Each row is a point on a tangle of strands that fork, close into loops and nearly touch. The rows are in no order.
Two points are linked if the straight distance between their rows is under 62.3. Some points are linked to none.
Q_552: [ -5  -2  46   2   4   1  30  24  24   1  11 -20  14   2  -7 -19  13  -1
   9  -8  -9   5  -2  18 -11 -13   3]
Q_884: [  7 -18   0   3  -2  23  -2  -3   5   5   9  -8  13  20  12   1   9  -1
 -15   6  -5 -11   4   0  -5  -9   2]
Q_645: [  6  -4  31 -25  38  13 -15   6 -14   4 -12 -25  25   6  21  -3  32  -1
  27  -8 -26  35 -15  14   7  -3   0]
Q_148: [ -9  -7 -14  -8 -13  13   2  -8  28  23  13 -16 -19  -5 -15 -25  -7  -3
  13 -14 -12 -10  42  29  13  10   7]
Q_49: [  7  -2   5  -9   8  31  10 -17  20 -10   5  -8   2  -8  -8   2  19  -9
  -1 -10 -21  -4  -6  45 -12  17   5]
Q_811: [  5   3  31 -38  21  23 -30  -3 -11   2   2 -25  10  29  -2  20  46   6
  12 -14 -31  21  -7  37  19   7  21]
Q_946: [ 12  10   0  17  -8  18  11   2 -18 -36  11  10  15  19  15  35  -9   7
 -29  23  12 -25 -32  -9 -14  -4  -8]
Q_244: [ 11  18 -13 -15   3  22  18 -14  -7 -15   8   2 -12   1 -28   0  15  -2
 -17 -10 -21 -38  -6  36  -8  49   0]
Q_818: [ -9   6  26   1  11 -26  -7  24  -5   7   8  17   4  -3  -2   1  26  -9
   9  15  12  -2 -13  -9  20  -6   9]
Q_342: [-13   0  -4  -1  17 -24 -14  15 -11  16  -4  20 -27  -5 -27 -17  18  14
  -6 -11   6  -3   8 -12  14  31  -5]
Q_755: [  0 -29 -15   2  -9  14  -4 -17  17   4   9 -17   8   9  18   0 -17  -4
 -11   5  -1  -1  23  -5   5 -33 -11]
Q_838: [-24  30 -12   6  -9 -29  15  25 -17 -22 -12  37 -20 -28 -31 -25 -10  17
  -2  11  14 -27  -9 -39 -10  36  -4]
Q_393: [  5 -21   9 -13   4  20  18 -12  22 -16  15 -32  29  21  25  21  17  -9
  13   6 -13 -11 -14  23  -7 -40   4]
Q_824: [ 18 -33 -12  -6   6  16  18 -19  15 -17  -7 -28  16  -3  20  21 -13   3
  -2  -8 -24  -6  17  16 -17 -18 -16]
Q_446: [  0  -4 -15  -9  -1   3   8  -5  21  -1   4 -26   0 -25   8   1   2   5
  14 -14 -21   9  17  29   1   5  -3]
Q_212: [ 27 -33   9 -12  -9  10  29 -18  18 -27  -2 -12  29  19  38  21 -17  -5
  30   9   2  -3 -26  17 -41 -70 -12]
Q_834: [-11   6  11 -11  27 -20 -18   9 -21  14  -8  31 -24 -15 -34 -12  28  -2
  10 -17  -1  -6   4  10  28  38  12]
Q_707: [-14  13   3  30 -13  -7  15  21   8 -15   5  -6  -4 -20 -11  -7 -28   2
 -10   8   8 -17   0 -24 -23   9 -18]
Q_625: [ -6  16  33   1  12   8   3  12   4  -2   6  -1  -1 -30 -33 -21  33  -9
  18  -9 -27  -5  -7  28  -1  12  11]
Q_194: [-19 -14  31  -8  28 -28 -16  16 -11  18  -7  30 -11 -15 -21 -25  36 -10
  32   2  -4   6   4   1  20  -2   9]
Q_305: [ 12  -6  33 -39   2  23  17  -8  21 -12  10 -32  27  20  21  17  24  -9
  18   4 -24  11 -25  52 -11 -34   1]
Q_416: [-13  37   8  24   3 -30   4  20 -22 -20 -20  49 -22 -23 -22  -7   3   8
  -2   7  17 -15 -14 -44  -8  16  -6]
Q_131: [ -9  17 -27  -3  16  -8   3   1 -13  31 -16  22 -41 -33 -50 -12  13   7
  15 -22   0   0  24  14  13  38  22]
Q_460: [-11  13  27  15   6  -2  27  24   7 -17  -5  -1  20 -14  -1   2   5   0
  22   2   7  11 -25 -21 -30 -13 -11]
Q_461: [ -6  -6  21 -22  10 -15 -11   5   7   9   2   1  13  -1   9  -4  32 -13
  13   3   0  19   1  -3  17   4  16]
Q_285: [-21 -14  12  15   4 -26 -18  11  22  28 -16  -2  -7 -19   9 -25 -15  -5
  13   3   8  39  20 -40  15 -14 -15]
Q_222: [ 13 -13 -47  -1 -19  12  -3 -28   6  16   4   3 -18   8   4   5 -24  16
 -20  -6  -4 -25  32  27   9  22  -2]
Q_574: [ -9   2  37  -4  31  -9  -5   9 -28  14   4  -1  20  23  18  10  11 -12
  32  13  24  30 -37 -15  -1 -33  18]
Q_389: [  2  25  13 -14  20  -4 -14   8 -24   7   1  23 -16 -17 -45  -7  31  -8
   3 -10 -23  -6  -7  35  18  39  14]
Q_470: [ 12  14   8  -1 -10  19   7  -3  10   7  18 -10 -25 -25 -47 -26  24  -3
   3 -31 -33  -7  22  42   1  19   9]
Q_796: [-10 -17  -2   6  -7   3  19  -5  38   3   2 -11 -24 -14   3 -19  -9   4
   0 -17  -7   4  36  -1 -12 -10 -14]
Q_47: [ 19 -29 -18  -2  -7  23  17 -14   7 -30  -1  -1   2   8   3  37   9  -3
 -13   7 -26 -50  -6  33 -26   9   1]
Q_945: [ 24  -2 -21  41 -43  -3   0 -14   1 -30  -7  -2   1 -23   0  14 -48  -1
 -34   5  14  -4  15 -33 -21 -13 -14]
Q_830: [ 16 -22  15  23 -31   4   9 -21  17 -19  -2 -21  21   1  25   0 -47 -20
 -14   4  15  20   6 -27 -28 -55 -25]
Q_799: [ 14 -29  -3  32 -31   9  20  -4  29 -26  -9 -16  12  -5  23  -3 -47  -7
  -4   6  -4  -7   4  -9 -29 -52 -42]
Q_59: [  3  -2 -16  11   1  -1  13   9  14  -3 -10 -28  11 -23  13 -13  -2  -3
  16 -12 -14  11   4   5 -24   8  -1]
Q_863: [ 11 -15 -28 -20  -8   2 -21 -15  -9  13   1  -3  -2  22  18  11  -1  16
 -24   1   9  -2  18   3  28  34  15]
Q_577: [-16  11  21  27 -12  -8  22  30   6 -14   5  -2   9 -20   4  -8 -16 -12
   5  17  11  18 -22 -36 -22 -40  -9]
Q_620: [  4   8  28  -3  17   6  10  11 -15  -2  22 -25  29  25  12   8  13 -14
  25   6   5   4 -33  15  -4 -25   1]
Q_548: [  3  -5  29  -8   7   3  16   0  14   3  -2 -24  40  18  36  -3   6   7
  42   5 -13  23 -18  13  -8 -47   7]
Q_141: [ -6  30 -21  -9   9 -37 -14   4 -15  21  -4  48 -38 -10 -14 -18   8  12
 -18   3  13 -11   9  -4  36  34  21]
Q_653: [  9   9  -9   6  18   2  -2  12 -29   4   1  14  -1   8   6   8   6  12
 -19   7   0  -9 -13 -19  10   3   9]
Q_255: [ 26  14  -8 -26   5  29 -15 -24  -1  -4   6 -10 -18  -5 -27  25  19   2
 -12 -21 -27  -8   4  61  12  40  19]
Q_258: [ -4   1  24  36 -14 -38 -20  21 -22   5  -9  23   7  -1   6  -6 -16 -11
   0  19  27  18 -12 -56   1 -22 -12]
Q_404: [ -5   3  -2  22  -2  -9  -7  10  -1   1 -10  -2   6 -24  12   1 -18   0
 -10   7  19  15  11 -22   0  -2  -3]
Q_27: [ 25 -32  -9  21 -21  11  -7 -21  11 -17  -6 -15  17   2  38  30 -33  -6
 -16  17  10  -7   7   5 -16 -16 -19]
Q_454: [ -5 -11  16 -16  15  -4 -18  -4  -7  -3  -1 -16  32  20  31  21  19 -13
  14   6  23  32 -11  -8   8 -16   2]
Q_726: [-22  31   5  -1  11 -10   0  10  -7  -3  10  19 -10  -1 -32 -11  29   7
 -13  12   1 -26 -18  10  12  23   2]
Q_185: [-17   0 -12 -28   9  -8 -30 -18 -18  32   2  19 -18   1 -14 -26   3  -2
  11 -17   0  10  34   7  35  32  19]
Q_340: [ -8  27  17 -11  26 -17 -19  20 -11   5  10  31  -3   7 -16  -1  40   4
   0  17  -1 -14 -21   2  24  12  12]
Q_624: [  5  -1   9 -24  14  13 -16  -7 -13  -9  -6 -11  22  34  32  40  21 -10
  -3   9   1  10 -23   4   9 -11   1]
Q_772: [  0  13  -2 -18  14 -18 -31   3 -29  14  -4  20  -4  20   9  11   6  12
 -27  16   9 -10  -9   1  39  25  22]
Q_678: [ 23  -8 -10 -13  -9  36  15 -16  12 -13   5 -12 -22  -5 -35  15   6  -5
  -3 -32 -35 -30  20  75 -10  16   2]
Q_601: [ 12  -1  23 -26  -5  23  22   5  23 -28  15 -27  10   1   0  16  36 -11
  13  -8 -37  -5 -15  50 -19 -16  -4]
Q_136: [  0  12  10  -4  18  19 -20   1  -8  -1  11 -12  15  12   1  15  37  -5
   2  10 -20  -8 -28  23   7  20  12]
Q_138: [-11  -2 -39  -2 -12  -5  10   0   7  21   6   5 -22 -17 -13 -11 -22   7
 -26   0  10  -6  22 -19   5  16  -2]
Q_543: [  5 -12 -31  21 -18   0  14  -9  21   1  -4  -9 -14 -35   0  12 -40   5
 -14  -8  12   4  22 -23 -22   7 -12]
Q_441: [-12  -9  -6  11  13   6   8   5  22  22   4  -2 -14 -15  -8 -31   1  10
   4 -16 -15  12  19  -1   0   3  -9]
Q_589: [ -1   8 -25 -12   9  13   3 -15   2  22   3  -7 -17 -10 -19  -9   7  13
 -17 -12 -19  -9  17  18   9  25  19]
Q_663: [-29  -6  44  -9  15 -22  -3  17  16  25  -1   5  22   7   8 -33  25  -7
  40   4  -7  25  -3 -17   4 -38  15]
Q_171: [-14 -15  33   2  12 -28 -24   5 -32  32   3  18  21  31  16  -9   1 -23
  27  33  42  24 -18 -33   6 -34   2]
Q_256: [ -2  -2   8  29 -26  -8 -13  -9  10  -5   8  -4  16  10  19   3 -42 -21
 -28  21  22   0  -2 -32  -6 -24 -19]
Q_537: [-16  -9  29   9   8 -28 -20   3  -4  26  -1   7  21   8  18  -5  -1  -8
  16  28  22  22   0 -42  13 -27  -4]
Q_91: [ 18 -47  -7   4  -8   8  19 -15  28 -34  -8 -15   8  -1  26  16 -26  -3
   5  -2 -14 -20  13  30 -32 -44 -18]
Q_736: [  4  -1   1   2  12   7   5  16  -4  -3  12  -5   4  -3  -3  -3   0  10
 -12   0 -10  -8   5   0  -1   1  18]
Q_219: [ 10  40 -18 -10  15   1 -15  22 -31 -15 -15  21  -9  20 -10  20  11  20
 -29   6  -6 -24 -25   0  24  41  13]
Q_316: [  7 -26  -2 -13  -4   9 -18 -14   1   8   1 -15   9  15  31   8   5   9
 -20  10  -2  -7  13   5  10  10  18]
Q_367: [ -8  27  -8   3  16 -43 -13  19 -33 -11 -22  54 -30 -11 -21  -8  -2  17
  -7  13  23 -20  -3 -31  17  29  -2]
Q_127: [  8  16 -43  -2 -20  20  34  -2   2 -24  -4  14 -23 -17 -24  10 -12  31
 -22  -5 -13 -33   4  -3 -29  37   1]
Q_333: [ -2  22   0   7  10 -33 -10  10 -25  -3 -10  40  -5   7 -15 -13  -9  -4
 -22  12  25 -10 -13 -31  23  31   4]
Q_146: [ 18 -24   6   4 -14   6  21  -6  22  -6  10 -21  33  15  28  28 -21 -16
  15  15  15  13 -25  -7 -37 -68 -14]
Q_53: [  8 -22  -6   1 -15  23  23  -1  14 -32   7 -11  13   6   5  12  -2  -6
   4   8 -18 -39 -13  20 -33 -14 -13]
Q_844: [  4  38  -7 -18  22  -7 -16  13 -30   2 -13  35 -35 -20 -60  -4  28  11
   7 -21 -11 -13  -8  35  15  57  29]
Q_203: [  8   1 -22 -16  -1 -20 -21   0 -24   7  -7  17  -9  12   7   0 -16  16
 -27   7  15   0  13 -14  37  39  16]
Q_451: [ -7  -4 -18   3  -4  26  30   2  21 -26   3 -14 -15 -23 -12   6 -11   8
  -6 -12  -7 -14   6  11 -29   6 -15]
Q_809: [  4 -14  22   6  -4  23  33  11  38 -10  -2 -23   6  -6   7 -14   0  -3
  13 -11 -29  -4   2  29 -16 -12  -7]
Q_610: [ 12  -9  -3 -20  14  26   2 -12   2 -20   4 -23  24  23  34  46   2 -10
   2  12  -8  -1 -22  14  -5 -28   6]
Q_209: [  3  22 -25  20 -10 -15   4   4  -9 -15  -3  24 -19 -12 -19  -6 -20  13
 -27  -2  17 -18  -4 -34   4  22 -13]
Q_540: [  5   8 -56   4 -14   3   3 -12  -5  17   1  17 -30   6  -7  -4 -24  28
 -30 -15   6 -28  12   7   9  35  16]
Q_85: [ 11  19  19 -18  19  17 -25  10 -30   5   2   3   3  11 -19   8  45  -1
  -8  -8 -34  -2 -29  25  20  30  21]
Q_969: [-18  21 -30   3   1 -19   3  -1 -16  45 -13  42 -56 -17 -51 -25  -3  15
  -2 -24  20 -11  30   3  17  39  13]
Q_516: [-19 -11  -3   0   4   0 -14 -20  14  36  13  -3   4  11   3 -19   0   8
 -11  14  -3   7  16 -25  28 -15 -11]
Q_961: [ 10  -7  -2  20 -15   6  17   0  20 -19   6 -15  18  -3  17   7 -10  -9
   1   1  -4  12  -5 -13 -25 -30 -17]
Q_716: [-20  21 -16  28 -11 -21   3  15  -4 -19  -8  13 -21 -30 -24 -10 -37  11
 -11  -3  19  -4  11 -36 -12  10 -32]
Q_14: [ 16  38 -36 -10   6  11  -6  -4 -23   6 -15  18 -26   6 -15   7   1  27
 -25 -27  -8 -21  -2  29  14  63  19]
Q_694: [-11 -12  16   8   5  -3   9  17   7  12   4   1   8   0   9 -25   6  -7
   8  12  -5   9 -15 -27  -5 -18  -2]
Q_617: [ -2   5  -8  18   3 -30 -23   3 -31  16 -22  31 -23 -21  -4 -13 -26   7
  -5  -6  28   3  23 -27  26  18   3]
Q_800: [ -2  45 -15 -29   7  -2   1  12 -29 -21  -2  32 -31 -16 -51  -6  12  20
 -14 -21 -15 -26 -14  15   8  63  15]
Q_700: [ -5 -11  29  -6   7  -1  29  11  30  10   1 -24  22  -1  20 -15  -6   5
  22   7  -4  18  -7   9 -12 -37  -3]
Q_596: [-10  27  10   0   5   4  24  13  11 -18  18   9   1   0 -27   1  24   2
  -1   4 -12 -24 -22   2  -9  13  -1]
Q_21: [-13  22  16  -1  10  -2   4  34 -18 -16   8  10   3   8   3  13  30 -14
   5   9  20   0 -31  -8   4  -8  13]
Q_90: [-13 -15 -10 -32  25 -18 -41  -5 -24  29  -9  16  -3  -3 -13  -5  21   5
  15   0  -3  14  26  -3  40  25  18]
Q_286: [  7  20  30 -34  28  19 -36  17 -32  11   2 -10  16  41 -11  30  45  -4
   2   5 -22  11 -27  26  21  14  18]
Q_590: [ 15   6 -26  21 -28   3  -5  -8   1 -16  -1  10   0  14   9   8 -28   5
 -38  10  11 -27   0 -23  -2  -6 -11]
Q_862: [ 19 -10   3  13  -6  15 -13 -16  -9 -17   4  -6  28  29  31  29  -7  -9
 -23  21  16 -20 -20   4 -11  -7  -5]
Q_703: [  1 -53 -15 -19  -2  24  17 -27  24 -11  -1 -19   8  10  11   4  -4   4
   2  -3 -29 -19  14  38 -10 -13  -8]
Q_846: [  2   2  18   3  -9   3  32   0  12  -8  19 -17  36  25  21   8  -2 -19
  31   8  11   7 -40  -6 -31 -51 -14]
Q_713: [-18  -3  47  -5  22  -8   6   7  18  19   0 -12  16 -11  16 -22   5   3
  24   8  -1  31   6  -1   9 -25   7]
Q_907: [  9  23 -11 -21  20   8 -37  -7 -22  16  -8   4 -23   7 -27  13  27   7
   2 -14 -20   6  13  40  28  46  36]
Q_9: [  4   3   5  -7  -4  27  19  11  23 -20   6 -13   0 -21 -16 -24   8  -9
  14 -16 -28 -15   7  38 -20  11   7]
Q_785: [ 14 -34 -34   0 -23   7  19 -19  23   1  -4 -16 -13 -14  10  13 -38   5
 -17  -6   0  -3  23  -2 -18  -9 -10]
Q_962: [  0   0  17  17 -10   6  17   5 -11  -8  17   1  17  22  20  17 -11 -20
  -3  18  27   2 -23 -29 -15 -43   2]
Q_781: [  1  16 -16  -1  -7  21  23   7  10 -12   9  -1  -1 -33 -31 -19  -5  -8
   8  -2 -23 -29  -6  23 -27  33   5]
Q_215: [ -1   3 -34  27 -40   1   8  -5  19   3  -4   7 -27 -24 -10   4 -47   4
 -29   3  10 -15  17 -29 -11   5 -32]
Q_854: [ -3 -22 -15  15 -25   4  -6 -13  31  -1   3 -18 -14  -6  23  -9 -41 -10
 -19  -1   4  13  33 -23  -1 -32 -19]
Q_83: [ -1 -12 -32  11 -14  24  14 -17  27  19   4  -6 -22  -5  -9  -1  -8   8
  -3 -18 -12 -22  39  30  -9  26  -2]
Q_498: [  8  36 -43  -7   6 -19 -12   0 -23  16 -22  48 -47  -9 -18 -12   8  15
  -8 -22  15  -9   9   4  21  47  11]
Q_196: [ 16  11  25 -20  14  16  10   7   7 -11   7 -28  25  17  19  27  35  -7
  29   4 -26  29 -40  37 -12 -25  11]
Q_51: [  1 -18   7  -1 -17 -16   4  -9   3   9  11 -13  26  16  23  12 -10 -14
  -1  16  28  34  -2 -26  10 -30 -16]
Q_592: [  6  11 -40  15 -30 -12   5  -5  -1 -10  -7  19 -28 -15  -9  -8 -51  10
 -35 -15  15 -19  10 -31  -1  27 -15]
Q_433: [-14  15 -34  16 -21  -1  30  15   2  -2   1   6 -28 -30 -30 -12 -18  12
  -1 -12   3 -22  17   1 -18  39  -5]
Q_753: [ 20 -17  -4  37 -47 -12  -2 -21  23 -13 -12 -12   1 -14  15  13 -52 -13
 -26   6   7  17  12 -27 -24 -31 -25]
Q_145: [ -8   7  28  26  11 -28  -8  35 -19  -4  -2  17  10  -8  -4  -8  -1  -9
  26  15  27  12 -15 -42  -5 -20  -1]
Q_5: [ -3   8  27  20  23 -14   1  22 -18  11   2  13  22  11  19  -8  12 -15
  34  16  21  21 -33 -30 -10 -30  -1]
Q_52: [ -7 -12  27  17  -8 -13  11  10  35   8  -7 -17  13  -6  22 -27 -29 -11
   9   8  13  43   1 -41 -17 -43 -26]
Q_200: [  9  -8   5  -4 -10  -8 -16 -18 -10  -9  -3 -13  41  30  46  30  -1 -18
   7  14  19  29 -15 -26   6 -31  -5]
Q_534: [ -9  26 -32  14 -17 -10   8  17 -20   8  -3  20 -29 -27 -33 -19 -10  21
  -4 -14   2  -8  21 -14 -16  35  16]
Q_126: [ -3 -21  24  -2 -15  -7  11 -15  28   7  -3 -22  32  18  48  -4 -16 -21
  27   7   8  28  -8  -4 -19 -49 -18]
Q_161: [-14   8  -6  31  -8 -11 -11  10  -6  12 -11  10 -19 -24 -11 -18 -30   6
  -7  -1  20  10  27 -34  11   4 -13]
Q_410: [  7 -12  26  21 -36   2  18   3  27  -3   7 -22  14  12  30  -7 -46 -25
   3  10  12  24  -9 -36 -19 -75 -24]
Q_893: [-13 -13  33 -24  10  -7   1   2  -6  12   5 -29  39  32  28  -5  14   0
  39   9   7  37 -10  -1  10 -48  12]
Q_666: [ 23 -24  -2   6 -22  -2 -20 -24  -3  -4  -5 -14  29  16  30  23 -23   2
 -27  27  20  -2  -3  -7  -5 -16  -1]
Q_450: [  0   5  -9  -1  16 -21 -26   2 -28   9 -22  27 -15 -23  -3   4   0   0
   2 -10  18  20  19 -13  23  23  18]
Q_214: [  8  -2  -3  13 -15  13  18  -4   2 -45  -4   2  15   6  16  28 -16 -10
 -10  12   0 -30 -30   0 -28 -22 -21]
Q_794: [ -6   5   0 -14  18 -38 -50   1 -36  14 -26  43 -11  12   5  -6   6  14
  -6  17  14  -7   5  -9  35  29  18]
Q_842: [-12   4   5 -10  25   7  -7 -10   3  18   3  -7  -7 -12 -15 -23  14   3
   7 -17 -17   9  17  12   7  16   5]
Q_466: [ -2   7  31  26 -13 -13   1  10 -12  11  18   4  16  28  11   5 -22 -27
   4  25  42  25 -24 -41  -9 -44   0]
Q_513: [ -9 -21  14 -22   8 -20 -27  -7 -21  16  -9   6   6   4  14  -4  16  -3
   6  10  10  18  10 -10  29  14  12]
Q_407: [ -4 -19   4  27 -12   1  17  13  26  -1 -11 -14 -14 -26   2 -19 -23  -3
   0 -19   0  24  27 -26  -5 -12 -17]
Q_166: [  1   7  13  -3   4  15  27  27  -1 -25  21  -9  12   7 -12  13  32  -1
  10  -4  -8  -6 -33  14 -15  -5  -7]
Q_730: [ -7 -18  16 -25   6   3  -3 -22  12   5  -3 -40  28  14  25  -9  18  13
  32  -5 -13  35  16  16   6 -19   7]
Q_690: [ 14  12 -19 -15  13  18  -6   6  -6 -29   0  -5   7  16  -3  33  17  10
 -25  -2 -16 -23 -23  13   7  10   0]
Q_312: [-16 -26   4   3   4 -20 -11 -12  11  24  -4 -19  -1  -9  11 -20  -7   8
  16  -5  -2  39  33 -15  14 -10 -12]
Q_122: [ -1   0  25  21  -7 -20   8   3 -13   9  16  -6  22  17  31   1 -12 -23
  29  11  41  36 -32 -24  -6 -59  -6]
Q_711: [ 18 -13 -11 -10  -4  32  10 -18  22 -22  -1 -11  -5  -4 -16  24  16  -8
   1  -9 -32 -31   0  55 -22   8  -3]
Q_714: [ -9   0  44 -27  26  12 -29   6 -19  17  -1 -21  30  38  23  12  42 -11
  48  -2   0  36 -29  18   4 -26  23]
Q_120: [  5   9  11   9  -1 -10  21  14  -7 -11  14   6   5  18  10  20  11 -16
  -3  21  17  -2 -30 -23 -15  -9   2]
Q_439: [ 16  -5 -46  -7 -18  26  14 -24   8 -27  -9   7 -26  -5 -17  23  -4  14
 -22 -13  -8 -37  11  21 -19  27   4]
Q_76: [ -8  36 -32  -7 -13   1  22   2 -22  -7  -3  37 -37 -22 -51 -13   9  27
  -7 -27  -4 -27   5   9  -8  61   5]
Q_188: [-10  -8  -7   6   8 -16 -17 -10  -8  28   3  13 -11   5  -9 -17   2   7
 -14   4  12   6  14 -28  21  12  -3]
Q_502: [  0  31 -43  -5 -20   4  17  -3  -3   5  11  18 -35 -21 -43 -13   2   9
 -10 -16  -3 -29  14  34   1  43  20]
Q_72: [ -6  26 -15  -8   5  13  12   6  -5 -17  -4   3 -11 -22 -31  -6  12   6
  -6 -13 -16 -16  -8  11  -7  49   3]
Q_445: [-13 -13  30  13  -2 -14  -5   2  15  23  -2 -10   9  -7  22 -14  -4   3
  22  11  18  47  13 -43   2 -38 -12]
Q_158: [ 18 -13 -27  22 -29   7  -1 -24   8 -35  -3   6  -3  -7   3  22 -40   6
 -29  11  10 -26  10 -15 -24  -8 -27]
Q_562: [  0  10  19  -3   6  -2  -9   7 -31  10  12   1  26  46  20  24  22 -19
  10  15  25  10 -35 -22   8 -26  17]
Q_307: [ -1 -16  -3  18 -39 -14 -22 -17  19  12   3  -4   0   2  12  -3 -32  -7
 -19  14   9   9  22 -34  11 -29 -23]
Q_89: [-27   5  20  31 -12 -18   0  22  14   4  -5   6  -8 -19  -7 -20 -27  -2
   5  15  13  16  -8 -51 -18 -25 -22]
Q_238: [  9   2  10 -23  18  34 -12  -3  -1 -16   5 -19   9   6   4  16  23  -6
   5  -8 -33 -14  -9  50  -1  16  18]
Q_60: [ 12 -32   8  14 -17   5  38 -12  43 -28 -13 -19   9  -4  32  -6 -30   8
  12  -4 -15  -4   8  12 -31 -51 -25]
Q_579: [ 16  -7  26 -37  27  23 -18 -10  -3  -2  -3 -39  27  28  25  11  25  -2
  29 -15 -31  31  -2  37   9  -3  11]
Q_517: [ 17 -13 -26   0 -15  18   8 -16  13 -19   3   3  -5   3  13  23   0   7
 -31   3  -4 -36   1  16  -6  10   0]
Q_902: [ -3   1  45 -24  35   0 -16  14 -20  13  -4 -12  22  13  12 -17  35 -14
  42   1  -9  22 -18  16  12 -22  11]
Q_991: [ -8  16  29  -2  16   9  17  24  -5  -6  15  10  16   0 -16 -17  38 -14
  23  -9 -10   5 -30   3 -10  -9   0]
Q_391: [ -4  22 -40  19  -5  -6  -1  11 -13  29 -10  37 -49 -24 -30 -16 -21  16
  -1 -25  22  -9  26 -13   2  30  11]
Q_144: [  5  30 -35  -8   3  22   6 -12  -9  -8  -3   2 -25   2 -30  22   2  12
 -21 -24 -17 -29  -3  47  -8  50  14]
Q_921: [ -9 -26   0  -5 -14 -17 -31 -17   3  14   3 -15  19   5  17   0 -18  -3
  -7  15  17  26  17 -38  19 -26  -9]
Q_977: [-10 -11 -16  11 -12   8   8 -11  16  -9   5  -2  -2   0   9  -6 -14 -15
 -27  -2  15 -14  19  -8   1  13 -23]
Q_368: [ -8   0  28  38 -19 -20 -13  11   6   6  -2   2   4 -13   8  -7 -33 -17
 -15  22  32  21  -4 -46   0 -23 -26]
Q_111: [  8  15 -24  12 -11   2   0   1 -12 -13  -2  14  -1   9   4   0  -6  17
 -39  16   7 -21  -8 -22  10  17   3]
Q_56: [ -9 -13 -10  -6  15 -22 -33  -6 -13  50  -9  25 -32  -4 -18 -37   7   6
   7 -11  12  -4  35  -3  35  24   8]
Q_780: [  0 -17   5  -9  10  18  -4 -12  11   4   2 -32   9  -2  19   1  13   5
  14  -7 -21  19  20  26  18  -6   7]
Q_891: [  5  13  -7 -14  19  12 -17 -11 -12  13   2   7  -8   8 -13  10  15  14
 -13  -7  -9  -8  17  22  29  29  23]
Q_154: [-10 -19  12 -10   8 -14  -9 -19  15  10  -6 -32  23   5  34 -16   4   4
  27   2   1  36  17  -9  13 -24 -16]
Q_240: [-26 -20  33  -8  29 -31  -7  22  -1  20   3  10  -5 -10 -10 -33  16 -11
  36  11  -7  20   0 -16  12 -25   0]
Q_563: [-20  11   3  27  10 -23  -8  22 -15  -4  -6  28  -9 -18  -5 -13   4  -3
   8   4  16   5 -13 -43  -2  11 -11]
Q_134: [ 16  20 -11 -26  17  23 -32   0 -15  -4  -7  -9  -9  15 -13  34  28   7
 -14 -17 -29   1  -4  48  18  51  20]
Q_180: [ -7  11 -55  -2 -30  11  36  -5   3 -11  -1  14 -31 -17 -34  -3 -25  15
 -18 -29   2 -33  23   1 -31  31  -1]
Q_861: [-17 -16  32 -37  17  14 -27  -8 -23   7   7 -25  38  41  19   5  37  -4
  28   3 -11  24  -1  14  24 -19  17]
Q_332: [ 23 -44  11   2 -16   5  13 -28  31 -31 -18 -15  24  15  40  24 -25 -12
   5  10   6  -4  -5  24 -30 -56 -24]
Q_756: [ -9 -20 -15  -4  13 -10  -3 -13  -5  35  11  -4 -12  14 -19 -27   2   9
 -17  -6 -10   5  22  -9  28  30  -4]
Q_515: [  1  21 -17  -8 -10  16  14  -9   9   4  23   0 -22 -26 -54  -6   9  -6
 -12 -22 -15 -22  19  45   2  30   5]
Q_75: [ 10  23 -51  -2   9  -9 -12 -11 -20  16  -4  20 -25  -4 -10  -1  -6  22
 -10 -13   6 -15   7  12  17  50  17]

How many points has the smallest loop of links through each point below? Write 0 if it is on no loop.
Q_921 | 0
Q_445 | 0
Q_540 | 0

A fork is a point with three links, a tip a point with one. Leave the first point through the second and follow the links. Name the first fork or tip that comes.
Q_861; Q_714 | Q_49
Q_238; Q_136 | Q_861
Q_131; Q_969 | Q_47
Q_470; Q_515 | Q_188
